Each scene shows the same named points in several views. A view is turned or mirrored, shifted and resized as a whole, has a little noise and may leave points out.
(in the rows, 128 means zero)

Scene 1
View 1
k133: [163 176 143 193  66 112 131 121 145 122 128 115 146  80 148 118 105 103
  94 152]
k976: [157 175 170 157  93 131 127 132 135 104 109 124 137  97 169 102  92 120
  87 132]
k654: [180 151 162 144  84 111 142 134 123 119 156  99 187 111 172  82 105 116
  91 146]
k390: [157 165 162 146  99 134 122 134 134 113 101 121 132 105 167  93  97 124
  94 141]
k655: [159 158 177 124 110 141 124 141 126 108 104 113 140 115 179  77  94 129
  87 133]
k594: [160 163 129 166  83 116 121 122 137 114  99 144 137 119 148 108 100 127
 118 155]
k691: [167 125 126 138  90 126 121 134 140 175 119  63 140 100 149  56 142 108
 106 184]
k496: [160 176 138 194  67 112 128 120 146 120 121 123 140  86 146 121 103 106
 100 154]
k720: [174 184 126 235  34  85 145 109 151 126 166 112 175  64 134 143 109  87
  95 163]
k475: [170 152 165 119 104 123 130 135 116  97 118 137 167 143 177  80  89 139
 106 135]
k621: [176 165 142 167  72  99 140 121 128 107 144 134 182 118 158 108  95 120
 107 147]
k178: [166 155 141 149  87 117 127 126 132 117 114 129 151 122 157  94 102 126
 110 153]
k992: [165 166 106 190  63  98 126 110 142 117 112 157 150 122 133 124 102 121
 131 166]
k557: [174 155 160 161  79 117 138 135 136 138 152  76 170  84 164  83 116 101
  82 154]
View 2
k655: [133 191 112 121 159 162 106 135  94 109 130 124 144 120 100 152 171 144
 156 128]
k691: [120 188 114 159 107 133 100 128  37 150 102  70 173 138 132  75 146 156
 155  99]
k390: [137 201 123 112 147 155 118 113  92 110 136 115 149 119 125 150 159 144
 147 114]
k475: [120 170 104 119 155 149 119 125  85 121 132 158 140 121  99 173 157 178
 143 141]
k178: [125 185 119 117 132 143 128 100  76 127 135 126 152 124 135 148 142 169
 138 116]
k133: [133 195 118 103 107 141 130  68  78  86 158  98 153 143 176 139 139 141
 146  98]
k557: [119 171  87 135 105 140 100 105  59  82 140  93 154 165 145 114 153 141
 166 115]
k621: [116 164  98 112 115 132 132  79  70  99 154 141 148 148 153 160 132 179
 140 123]
k594: [133 199 135 105 132 142 142  84  85 133 141 124 153 111 152 155 135 170
 128 108]
k654: [112 154  80 133 117 137 105 110  60  90 140 127 147 160 126 140 150 166
 157 133]
k720: [122 175 102 102  62 122 138  25  55  62 179  87 158 178 223 127 114 151
 145  89]
k976: [140 204 122 104 142 159 120 101  99  92 147 110 146 126 137 154 161 132
 151 110]
k496: [134 200 125 101 110 141 135  66  80  97 155 100 155 136 178 141 135 144
 142  95]
View 3
k557: [144 169 143  37 171  85 121  34 158 118 118 145 118 162 178 162  64 121
 115 157]
k133: [128 153 140  71 151  99 107  50 149 115 162 189 146 179 153 150  39  94
 121 128]
k621: [117 145 178  84 164  97 127  56 174 110 160 139 163 166 141 137  54 108
 110 139]
k594: [105 140 150 124 157 107 117  67 145 110 185 181 134 161 129 160  55  98
 131 152]
k992: [118 144 168 110 153  93 111  84 153  89 206 190 146 184 113 128  37  89
 126 136]
k655: [ 94 141 135 123 171 121 136  32 146 143 133 141 125 125 164 199  81 121
 129 180]
k496: [128 153 136  74 150 102 105  51 147 114 166 197 144 179 152 153  38  92
 123 125]
k976: [101 141 130 104 157 122 123  33 145 141 145 166 149 146 163 184  59 106
 124 146]
k475: [ 90 132 175 133 174 113 146  49 167 126 153 115 150 131 139 169  81 121
 120 176]
k720: [162 169 154   4 144  77  93  53 165  94 160 198 165 214 158 109  14  86
 105  89]
k654: [127 157 169  64 177  89 135  39 172 118 125 116 139 152 163 155  73 127
 110 164]
k178: [110 146 155 111 166 102 125  61 153 112 167 157 129 154 141 162  65 110
 126 166]
k390: [101 143 131 114 161 116 123  41 142 135 149 167 130 143 158 188  66 108
 130 162]
View 4
k720: [157 203 145 138 106 166 108 161 149 109 121 171 144  65  92 111  95 156
 128 141]
k496: [127 144 150 145 104 154 128 160 152 116 133 169 129 127 116 108 116 147
 117 139]
k133: [128 154 144 143 107 160 132 154 153 117 133 168 130 123 118 106 116 144
 119 142]
k976: [111 118 132 149 122 162 159 146 157 129 140 165 120 159 142 101 144 127
 121 149]
k992: [129 120 176 146  90 121 110 176 143 126 114 160 118 115  94 123 147 160
 106 136]
k655: [ 90  99 129 130 127 158 179 126 165 132 134 158 116 178 148 111 162 123
 108 161]
k390: [100 108 139 139 115 155 160 142 160 126 137 162 118 168 139 108 144 132
 109 151]
k621: [126 137 141 134 121 148 146 145 149 137 108 155 120 105 106 119 167 141
 117 157]
k594: [112 104 163 143 101 133 133 161 152 128 124 160 116 148 115 116 150 149
 106 141]
k557: [106 165 121 104 123 171 163 112 167 113 123 159 138 124 123 119 123 137
 108 165]
k654: [108 146 122 106 131 161 170 114 161 132 110 152 127 117 118 122 163 133
 109 171]
k475: [ 97  93 135 130 131 143 176 130 156 148 113 150 110 153 129 119 197 126
 107 165]
k691: [ 72 136 148  68  90 143 150 103 178  94 117 154 141 159 115 143 106 157
  72 162]
k178: [106 109 155 130 107 135 143 146 154 129 118 155 119 143 117 122 159 145
 102 149]
View 5
k720: [132 126 111  91 124 132 139 111 127 187 161  91 193  98  13 135  92 131
 134 120]
k594: [150 149 134 177 108 175 134 101 103 157 140 103 133 117  98 124 100 175
 108 159]
k178: [155 144 135 184  99 167 114 110 104 146 133 103 142 108 106 139  90 170
 109 149]
k557: [156 129 135 165  91 138  80 133 114 146 137  97 190  80  77 163  66 144
 122 118]
k496: [149 145 136 155 113 159 125 107 113 174 166 102 164  95  57 125  92 152
 116 148]
k992: [143 137 122 148 117 172 154  86 114 165 141  93 134 135  72 114 114 172
 114 156]
k475: [150 162 134 195  98 168 109 127  84 135 114 122 129  93 152 160  81 175
 106 147]
k390: [162 159 148 204  98 170 101 118  99 153 153 113 148  82 105 137  80 163
 104 157]
k621: [136 147 117 142 112 153 131 118  99 155 123 111 150 103 101 152  88 160
 120 134]
k976: [157 166 145 190 106 165 107 123  94 164 160 122 153  71 101 141  78 157
 107 156]
k655: [164 163 151 218  90 170  87 129  90 142 141 119 146  73 131 151  71 167
 102 153]
k133: [150 144 133 152 111 155 119 113 114 172 166 103 171  88  56 131  87 149
 118 143]
k691: [178 100 150 207  71 157  65 109 132 121 128  64 176 119  73 144  82 166
 112 127]
View 6
k390: [115 150 122 131 112 129 162 124 133 147 161 138 128 117 164 125 132 134
  94 127]
k691: [136 132  77 118 117  75 147 107 112 114 187 127 127 105 159 108 161 132
  94 101]
k655: [111 154 115 113  93 136 159 126 130 152 151 139 131 117 167 121 134 147
  88 125]
k557: [131 154  84 123 123 110 162 100 116 148 172 117 122 121 142 105 163 137
 102 139]
k133: [127 155 117 161 152 120 173 106 132 147 179 126 121 123 145 124 146 116
 111 142]
k654: [138 166  84 113 126 135 167 103 119 147 160 126 119 112 135 107 153 149
  97 140]
k178: [132 156 111 132 132 131 166 120 131 131 163 145 124 104 154 124 132 137
  93 119]
k496: [129 156 119 158 153 124 173 109 134 143 177 132 122 119 147 126 140 118
 108 137]
k475: [129 167 108 107 109 158 166 125 131 141 143 150 124 102 153 119 126 159
  84 123]
k594: [130 154 125 149 142 132 170 124 138 128 168 150 125 103 158 134 123 127
  95 116]
k720: [148 164 102 182 196 114 184  83 128 145 195 113 112 124 118 117 160 103
 124 159]
k621: [143 171 104 137 152 148 176 107 130 139 163 139 118 105 133 119 138 140
  99 139]
k992: [146 158 124 165 174 134 178 117 139 116 177 153 121  94 146 136 123 120
  99 116]

Which points are out of place in each view (at most two, in the order of its rows)? Write - if all are in place.
view 1 -> k720
view 2 -> k976
view 3 -> k133, k475
view 4 -> k178
view 5 -> k594, k691
view 6 -> k557, k496

Scene 2
View 1
k243: [179 108 127 116 109 107 133  94 183 137 146 138 148 141 114 111 134  79
  97 131]
k299: [169 191 133 119 144 174  80  93 201 133 136 101 187  41 139 118 136 100
 191  75]
k224: [177 120 115 140 125 120 148 111 181 139 173 128 123 125  94 105 111 110
 127 128]
k502: [173 114 125 115 139 120 115  94 193 139 161 124 174 115 108 107 130  60
 110 133]
k931: [169 138 117 147 117 122 146 109 177 132 170 134 113 115 103 112 111 126
 140 128]
k852: [147 143 107 152 153 127 122 108 187 124 200 130 137  83  92 110 106 102
 151 154]
k2: [161 125  98 162 164 132 148 122 185 137 217 117 125  98  69  97  94 113
 151 146]
k379: [179 117 128 124 105 113 138  96 179 137 149 138 136 136 114 112 128  95
 110 128]
k952: [181 161 127 125 147 164 104 103 198 141 153  95 176  71 118 108 127  98
 172  83]
k361: [164 127 115 133 147 125 122 101 190 134 181 124 155 101  98 108 118  85
 134 137]
k932: [187 110 105 150 146 134 163 122 183 148 195 107 122 125  76  92 102 115
 136 119]
k314: [185 131 116 130 160 154 125 110 197 148 176  93 168  94  96  96 118  91
 153  98]
k399: [128 152 119 140 123 101 105  88 181 110 175 166 136  87 118 130 120  91
 132 177]
k661: [180 123 136  98 136 132  94  85 199 142 139 116 202 107 125 109 145  44
 114 112]
k824: [155 130 125 126 119 108 117  91 184 126 162 148 148 112 113 119 128  80
 115 153]
k236: [160 135 117 146 115 110 141 104 175 126 172 148 114 116 104 116 114 117
 130 147]
k828: [163 142 120 139 122 123 127 100 182 128 165 137 132 102 112 115 119 109
 139 133]
View 2
k314: [122 163  94 100 105 123  93 153 147 138 109 130 134 102 182 105 122 149
 160 100]
k828: [130 152  75  99 103 122 113 103 135 145 130 146 134  96 140 114 131 143
 137 124]
k299: [152 139  80  89 144  80  63 176 122 137 148 113 135 138 162 125 114 159
 131  66]
k502: [120 167 101 131 114 127 108 120 127 145 123 149 118  77 148 106 146 174
 174 106]
k236: [126 153  71  98  92 133 125  81 141 146 126 154 137  88 135 113 135 137
 133 139]
k399: [140 165  65  92 103 120 113  92 101 139 140 144 109  84  95 113 155 146
 128 129]
k931: [125 149  73  95  92 130 123  93 151 147 124 150 145  97 150 113 124 132
 132 135]
k361: [123 169  86 104  99 129 108 122 131 139 115 140 121  86 147 105 140 150
 155 116]
k2: [117 181  72  70  66 148 115 125 145 131  93 130 128  84 157  97 131 113
 142 139]
k852: [130 173  70  75  86 133 107 123 123 132 113 131 118  89 134 104 139 127
 136 127]
k952: [136 147  87  97 125 101  79 161 140 138 129 123 138 121 175 117 115 154
 145  84]
k661: [125 158 108 146 137 110  92 137 122 146 136 148 117  86 155 112 145 194
 180  82]
k224: [117 155  82 106  90 137 124  95 154 147 115 153 141  86 157 108 127 140
 148 133]
k824: [129 161  84 116 110 124 112 102 120 144 134 151 118  81 127 111 148 162
 152 118]
k932: [110 167  85  95  75 148 122 114 169 141  96 144 145  87 180 101 120 126
 155 135]
View 3
k224: [149 171 125 123 116 151 123 154 115 116 110 124 146 137 117 112  83 122
 131 124]
k314: [152 159 125 135 123 147 113 149 129 144 140 116 152 150 133 126  79 147
 124  90]
k236: [138 171 117 105 114 140 130 151 114 112 105 119 137 130 121 116  96 114
 138 136]
k379: [138 169 125 120 141 158 120 155  99 100 118 127 158 128 121 120  87 107
 123 124]
k399: [117 153 107  77 135 125 145 134 126 121 127 114 136 120 141 134 104 112
 143 144]
k932: [165 174 128 135  96 151 119 158 124 130 108 123 141 148 113 107  76 136
 133 115]
k824: [128 158 119 100 147 145 133 144 116 112 132 124 154 123 133 130  90 112
 132 134]
k661: [126 146 128 124 177 159 112 143 110 120 167 123 179 131 146 145  80 124
 110  94]
k952: [130 153 114 136 129 137 101 142 114 144 146 100 147 152 146 137 104 149
 114  64]
k852: [143 156 114 101 111 129 135 141 142 145 127 116 133 139 133 126  90 137
 144 124]
k828: [133 163 114 110 122 138 124 148 115 120 119 114 141 134 130 124 100 122
 131 117]
k243: [138 165 129 119 151 163 121 155 100  97 127 132 167 125 123 123  78 105
 121 128]
k361: [144 157 121 114 130 144 126 145 130 133 136 121 151 136 132 127  81 132
 133 116]
k2: [165 165 122 117  92 137 134 150 149 149 115 122 131 146 120 111  74 144
 147 127]
k931: [142 173 117 118 107 141 122 152 111 117 104 116 136 137 121 114  99 120
 133 122]
k502: [139 154 127 118 155 157 123 147 120 120 149 129 169 131 134 132  71 122
 122 116]
View 4
k399: [133  77 140  95 144 115 166 137 136 116  86 185 128 128 136 147 182 110
 115 118]
k824: [116 108 132 119 136 112 137 141 136 118  77 198 128 123 143 145 154  99
 135 114]
k931: [121  96 149 118 106  72 122 139 145  86  85 164 139 124 107 130 136 104
 139 120]
k828: [120  96 148 119 121  90 128 127 137 102  84 167 133 118 124 131 146 100
 131 117]
k224: [113 114 143 128 100  80 118 149 151  89  86 177 135 121 120 126 128 100
 144 123]
k952: [108 105 173 151 124  98  98  69 114 121  96 129 116  88 147 103 130  72
 115 124]
k2: [118 107 164 121  70  89 147 161 165  76 125 153 118 112 127 103 142 101
 116 153]
k932: [108 125 155 138  69  74 115 158 162  74 106 164 128 113 119 109 116  95
 141 141]
k299: [115  83 182 147 150 108  99  33  94 137  92 108 115  80 152 104 145  69
 101 113]
k236: [124  94 141 110 113  82 135 151 148  90  83 178 142 130 110 139 147 109
 138 118]
k379: [109 120 130 132 124  88 108 142 138 105  65 198 140 125 125 145 128  97
 155 106]
k502: [102 136 136 146 126 120 120 133 135 126  84 198 117 109 162 133 138  83
 136 120]
k243: [105 132 124 137 130  99 109 147 136 115  63 212 136 124 138 147 130  93
 156 106]
k852: [125  92 161 110 101 107 161 142 151  96 117 157 116 111 137 115 163 101
 104 144]
k661: [ 95 142 136 160 148 132 104 100 115 149  73 193 113  97 179 134 135  70
 134 110]
View 5
k236: [ 94 109 185 137 112 111 141 164 125 149 114 122 125 114 169 170 142  48
  77 127]
k932: [116 149 142 146  60  95 130 197 129 160  75 157 114 105 189 220 113  68
 107 134]
k299: [119 145 151 123 139 128  59 172  24 240  15 226 173 136 135  40 117  58
  81 134]
k824: [119 112 181  90 114 107 137 155 114 157 126 120 116 113 127 119 138  36
 103 141]
k661: [150 139 154  49  98  84 132 173  70 199  74 166 122 107  84  72 118  12
 144 172]
k852: [124 140 164 126 101 135  76 169 126 155 115 144 124 132 180 142 126  94
  92 116]
k399: [111 104 197 105 141 139 100 141 124 145 152 106 126 133 146  98 149  60
  78 121]
k502: [142 138 159  70  87  90 133 174 106 173  99 142 111 106 114 119 120  30
 137 157]
k361: [131 141 158 104  89 109 106 174 113 165 100 150 118 116 147 137 120  60
 115 135]
k224: [106 125 165 132  88  94 148 179 120 161  91 138 119 105 167 186 129  44
  96 135]
k2: [127 155 149 145  71 125  82 185 145 148 105 150 113 123 202 197 112 101
 102 114]
k828: [102 119 174 134 111 113 124 167 108 166  91 144 132 119 164 151 135  52
  82 129]
k314: [136 162 134 119  76 101  95 193  85 197  47 193 131 118 153 139 101  63
 120 143]
k379: [ 99 104 182 109 103  83 181 168 111 160  98 124 118  99 137 163 142  11
  97 151]
k952: [123 151 143 122 107 111  86 183  52 220  25 211 153 125 146  97 109  56
  99 140]
k931: [ 89 114 173 148 105 105 139 173 113 164  87 139 131 115 175 179 135  49
  75 128]
k243: [117 112 174  84  93  76 181 171 111 163 102 124 112  97 117 147 133   7
 118 160]

Which points are out of place in each view (at most two, in the order of its rows)? Write - if all are in place.
view 1 -> -
view 2 -> k824
view 3 -> k314, k932
view 4 -> k852
view 5 -> k828, k379

Scene 3
View 1
k957: [135  49 103 121 129 156 143 146 145 107 165 163 187 115 155 127 129 169
 136 113]
k272: [116  56 103 140 119 167 126 151 145 122 180 171 174 125 157 132 139 199
 116 114]
k307: [159  39 116 128 172 158 183 188 183  75 186 168 163  98 113 110 139 157
 183  99]
k684: [182  85 119 113 153 130 178 130 157  83 204 188 148 152  94 153 109 135
 184  88]
k343: [143  94 148 171 147 168 148 162 142 117 156 153 136 104  88 129 156 179
 127 115]
k536: [121  76 133 168 130 175 131 160 132 127 141 146 159  94 124 124 158 191
 104 126]
k711: [125 139 115 138  60 131  90  43  66 169 155 178 161 194 149 202 103 183
  63 118]
k586: [128 141 132 169  90 144 107  84  98 157 204 195 123 198 107 194 120 212
  84 104]
k569: [157  70 125 140 155 156 167 163 159  94 173 164 156 109 107 126 139 157
 160 104]
k997: [164 123 150 158 138 147 153 123 123 118 157 162 129 134  76 157 135 155
 132 107]
k110: [104  82 113 156  89 168  98 118 102 154 137 154 181 124 169 148 142 206
  67 131]
k431: [155  99 121 126 117 136 142 102 113 120 145 163 166 141 124 162 116 144
 125 115]
k227: [145  90 133 149 130 157 141 130 121 120 136 149 160 112 115 141 139 160
 121 118]
k500: [106  78 108 145  87 163 102 112 101 149 135 153 189 126 173 149 135 198
  73 131]
k597: [150  61 123 139 154 161 163 165 159  95 167 161 161 104 114 120 140 161
 154 107]
k459: [196  49 127 117 204 145 218 197 206  47 205 177 144 103  70 110 131 123
 229  82]
View 2
k110: [104 172  72 129 122 129 143 160  89 102 108 122 151 156 109 157 140  87
  87 150]
k307: [137 164 123  88  68 142 131  98  98 124 173 116 101 116 113 109 189 128
 103 117]
k459: [145 151 143  78  42 150 122  84 115 154 200 115  85  92 128  92 208 146
 109 110]
k536: [136 162  86 123 109 144 131 139  92 111 128 126 126 143 102 143 153 120
 108 126]
k500: [103 173  75 121 118 129 148 158  88 104 107 120 149 155 111 156 144  86
  81 158]
k997: [118 134  96 131  85 148 122 151 125 166 140 128 132 123 135 140 158 126
 105 136]
k569: [131 154 115  99  73 145 129 116 106 139 161 119 112 117 122 121 180 126
 100 128]
k711: [ 58 153  69 145 108 119 145 189 121 151 102 125 180 145 147 165 133  66
  67 177]
k957: [116 174 103  94  89 131 144 122  91 112 144 113 124 134 115 130 172 102
  83 145]
k597: [131 160 109 101  82 143 132 118 100 128 156 119 113 124 115 124 176 122
 101 127]
k272: [105 175  94 112  96 124 141 129  92 101 141 121 135 139 108 131 159  91
  93 131]
k431: [104 151  99 112  88 138 138 150 112 152 131 116 138 130 137 144 165 107
  78 162]
k586: [ 55 144  78 160  94 118 130 175 136 154 133 140 173 131 145 140 135  69
  96 134]
k343: [135 146  95 128  94 150 121 137 108 135 142 130 122 130 112 134 159 129
 117 118]
View 3
k272: [130 119 104 123 126 145 165  56 170  92 106 109 182 136 141 140 151 124
 184 176]
k997: [121 100 140 136 123 132 166 119 150 136 142 141 145 185 148 113 154 166
 177 107]
k684: [154  82 124 106 132 127 201 115 156 140 149 108  85 188 141 173 139 174
 155 137]
k957: [136 115 105 125 123 126 164  77 153  97 123  98 156 144 130 162 156 109
 175 180]
k227: [120 114 126 138 115 124 147 107 145 114 137 126 165 164 137 123 162 125
 178 137]
k459: [154  42 103 162 185  92 249 101 129 177 154  59  64 199 150 190 145 111
 195 160]
k431: [132 119 130 106  98 133 141 116 153 104 140 129 144 164 130 142 156 151
 152 137]
k307: [143  73  97 159 164 106 212  79 141 140 133  75 118 170 143 172 150  99
 195 174]
k500: [117 151 118 112  89 149 114  76 167  66 108 139 214 126 129 120 161 125
 166 161]
k586: [124 129 146  88  99 186 150  83 199 101 107 174 184 158 157  97 133 231
 160 108]
k569: [134  87 112 147 147 116 189  92 143 133 135  98 132 171 143 150 153 119
 189 154]
View 4
k684: [156 158 137  79 171 126 123 174 133 101 104 104 162  96  59 136 114 179
 128 170]
k500: [154 103 125 161  92 179  79 160  93 106 123  96 190 118 172 111  99 149
 145  79]
k272: [167 119 142 132 105 151 101 172 119 107  98 116 193 102 147  83 112 135
 121 106]
k459: [165 193 152  35 161 100 110 167 165 102  94 144 141  88  32  78 173 147
  55 191]
k431: [148 135 124 124 135 153  90 157 108  97 124  89 168 122 107 143  98 182
 140 120]
k569: [158 154 144  94 132 124  95 157 135  97 105 123 163 112  93  90 129 154
  87 136]
k711: [143  87 123 180 134 173 110 167  81  92 120  60 202 130 152 183  31 203
 204  84]
k227: [148 137 134 128 120 139  79 144 112  87 120 103 166 135 116 112 106 172
 105 106]
k110: [152 101 131 172  91 167  81 155  95  94 117  94 194 132 177 108  82 156
 138  68]
k536: [155 129 146 139  99 129  77 143 119  85 110 117 175 139 141  79 106 153
  87  87]
k957: [162 136 130 114 110 163  88 168 120 112 113 115 175  97 128  94 138 137
 117 120]
k586: [154  93 152 164 153 122 139 172 111  78  85  81 211 131 133 148  17 197
 169  95]
k343: [153 143 154 121 125 105  90 141 130  75 104 119 168 143 110  87  97 169
  77 105]
k307: [167 166 146  73 130 125  98 165 148 104  97 137 161  94  85  70 157 135
  74 150]
k997: [145 143 144 120 149 110  98 145 122  72 109  99 165 143  89 129  79 196
 107 120]
k597: [160 153 143  98 125 128  93 158 132  99 106 125 165 111  99  83 134 149
  86 131]
View 5
k957: [109 111 150 116 101 156 108  62 136 106 138 103  87  95 103 124 141 170
 109 132]
k227: [111 112 122 145 101 122 133  93 157 107 132 126  79 111 117 109 137 145
 138 137]
k684: [ 78  93 151  75 139 135 173  76 187 115 134 157  87 135 127 146 115 119
  86 110]
k343: [115 138 125 140 141 120 117  96 170 107 116 127  80 147 114  94 143 152
 136 137]
k431: [102  95 130 135  84 121 160  89 153 115 133 137  88 100 120 139 126 122
 130 123]
k536: [127 137 123 157 110 130 100  88 144 108 122 105  83 119 104  96 149 166
 147 143]
k307: [ 93 108 151  78 164 158 107  59 181  93 141 122  67 130 118  98 135 184
  74 137]
k711: [118 120 135 177  22 105 185 108 103 150 110 133 133  86 101 190 125  69
 180  99]
k997: [105 128 125 138 125 110 150 105 173 118 117 146  90 144 122 120 132 121
 139 125]
k586: [118 158 150 153  80 110 165 111 125 154  89 137 141 143  96 178 130  76
 170  90]
k597: [102 111 140 108 138 144 114  70 168 101 135 119  74 123 115 105 137 170
 102 137]
k110: [135 132 132 179  52 132 114  89 104 124 122  94 107  85  92 133 147 143
 169 131]

Which points are out of place in each view (at most two, in the order of its rows)? Write - if all are in place.
view 1 -> k684
view 2 -> k569, k586
view 3 -> -
view 4 -> k500
view 5 -> k957, k997

Scene 4
View 1
k69: [ 81 153 106  99 121  84 179 108 102 115 131 116 146 144 133  80 110 137
 153 102]
k668: [ 43 219 105 106  83 109 131  80 141 141 132 145 146 149 135  81 151 177
 129 110]
k313: [ 67 145 108 117  87  86 110  84  95 124 116 132 103 151 133 136  87 130
 105  84]
k832: [118 111 109 113  89  86 154  86 116 113 171 108 126  85 138 122 146 109
 173 158]
k232: [168  50 127 114  96  69 162  71  94 118 179  85 109  63 151 165  96  46
 170 159]
k899: [123 108 124 118  74  85 121  56 110 137 157 112 105  93 149 162 103  84
 132 135]
k701: [ 86 123  84 118  89  91 147 116 113  85 166 120 124  98 116  99 185 151
 184 159]
k510: [ 93 172 125 102  91  96 153  62 131 150 149 122 145 121 150 106 118 123
 139 123]
k685: [116  94 108 117  91  79 140  87  98 109 155 108 110  99 135 140 118 100
 152 136]
k494: [111  84  99 112 113  72 164 115  81  90 145 103 114 114 126 120 109 106
 164 123]
k103: [118 118 109 107  99  87 172  91 118 113 170 105 137  89 138 106 148 113
 181 157]
k546: [108 149 117 108  83  96 152  69 133 135 168 117 140  95 144 112 146 119
 161 152]
View 2
k685: [133 109 130 128 153 106 128 119 141 145 104 134 127 111 144 130 127 132
 120 143]
k899: [135  93 138 112 146 125 125 125 152 150  99 146 132 100 146 146 120 138
 110 131]
k69: [135 131 114 138 174 127 166 127 146 143 113  86 140 133 114 125 114 115
 134 142]
k701: [139 130 101 135 174  98 143 113 112 142 140 136 114 131 145 103 109 109
 119 141]
k668: [152 127  92 121 179 157 182 146 130 165 137  99 135 125 115 121  77  99
 108 105]
k510: [139 108 118 111 170 149 162 127 154 147 121 120 140 123 122 138  99 117
 120 126]
k313: [144 118 121 136 150 134 149 154 144 169  92  94 139  98 126 136 109 128
 108 117]
k546: [136 104 119 108 168 132 148 114 144 142 129 145 129 123 137 132 104 118
 117 132]
k232: [120  88 156 114 146  98 107  95 162 126  94 162 129 112 154 145 148 148
 131 164]
k832: [133 109 122 119 166 110 135 107 138 136 124 147 124 124 144 125 118 123
 122 146]
View 3
k668: [137  92 119 155 121  94 147 157 147  70  81 114 152 127 112  93 162  87
  24 116]
k313: [109 157 125 151  73 122 128 150 131  92 109 132 146 124  84 132 117 106
  70 139]
k899: [ 97 131 148 150  83 153 123 139 116 160 113 134 145  98 100 108 115 153
 124 153]
k103: [ 92 105 119 156  95 133 167 144 103 169  95  95 172  63 117  88 151 154
  89 109]
k546: [108  91 133 154 109 129 149 142 119 147  91 110 159  85 119  84 151 142
  87 127]
k832: [ 97 112 130 151  94 141 158 148 100 174 102 106 166  74 112  89 140 157
  94 113]
k701: [116 117 121 141 104 132 178 172  95 171  97  98 177  89 105  81 150 143
  44  69]
k494: [ 78 157 106 155  61 138 165 145  93 159 111 101 174  65  94 122 127 149
  92 111]
k232: [ 62 138 136 156  63 168 142 128  87 211 119 113 164  48 105 110 115 190
 159 148]
k510: [104  98 124 163 100 115 139 134 134 106  88 112 153  92 117 102 151 120
  84 146]
k69: [ 89 134  88 165  73 101 167 139 121  91  92  93 171  76 104 125 153 107
  57 120]
k685: [ 92 143 129 149  75 146 147 149 102 165 112 116 162  86  97 110 121 152
 101 122]
View 4
k668: [108 118  98 109 116 141 107 127 108 148 178 147 107  58 128 105 127  86
 112 102]
k546: [114 115 123 127 136 131 125 138 110 141 140 127 105 110 123 129 121 135
 114 112]
k832: [121 119 127 142 134 133 131 134 123 137 127 117  99 123 130 148 117 141
 121 110]
k494: [143 133 131 155 128 152 152 126 132 146 125 109 106 109 129 165 112 128
 149 112]
k899: [135 111 153 111 133 161 146 143 133 142 119 126 117 127 111 143 105 132
 113 125]
k510: [120 117 124 116 133 142 134 135 102 150 154 134 118  88 114 117 120 121
 122 118]
k103: [120 125 118 155 136 126 134 131 113 140 133 113  99 116 133 147 122 144
 132 108]
k69: [132 136 111 146 125 145 142 122 108 155 160 123 114  70 127 136 122 108
 153 109]
k685: [136 122 138 135 129 154 143 133 136 141 122 117 107 119 125 156 109 128
 128 114]

Which points are out of place in each view (at most two, in the order of its rows)? Write - if all are in place.
view 1 -> k313, k494
view 2 -> k546
view 3 -> k69
view 4 -> k103
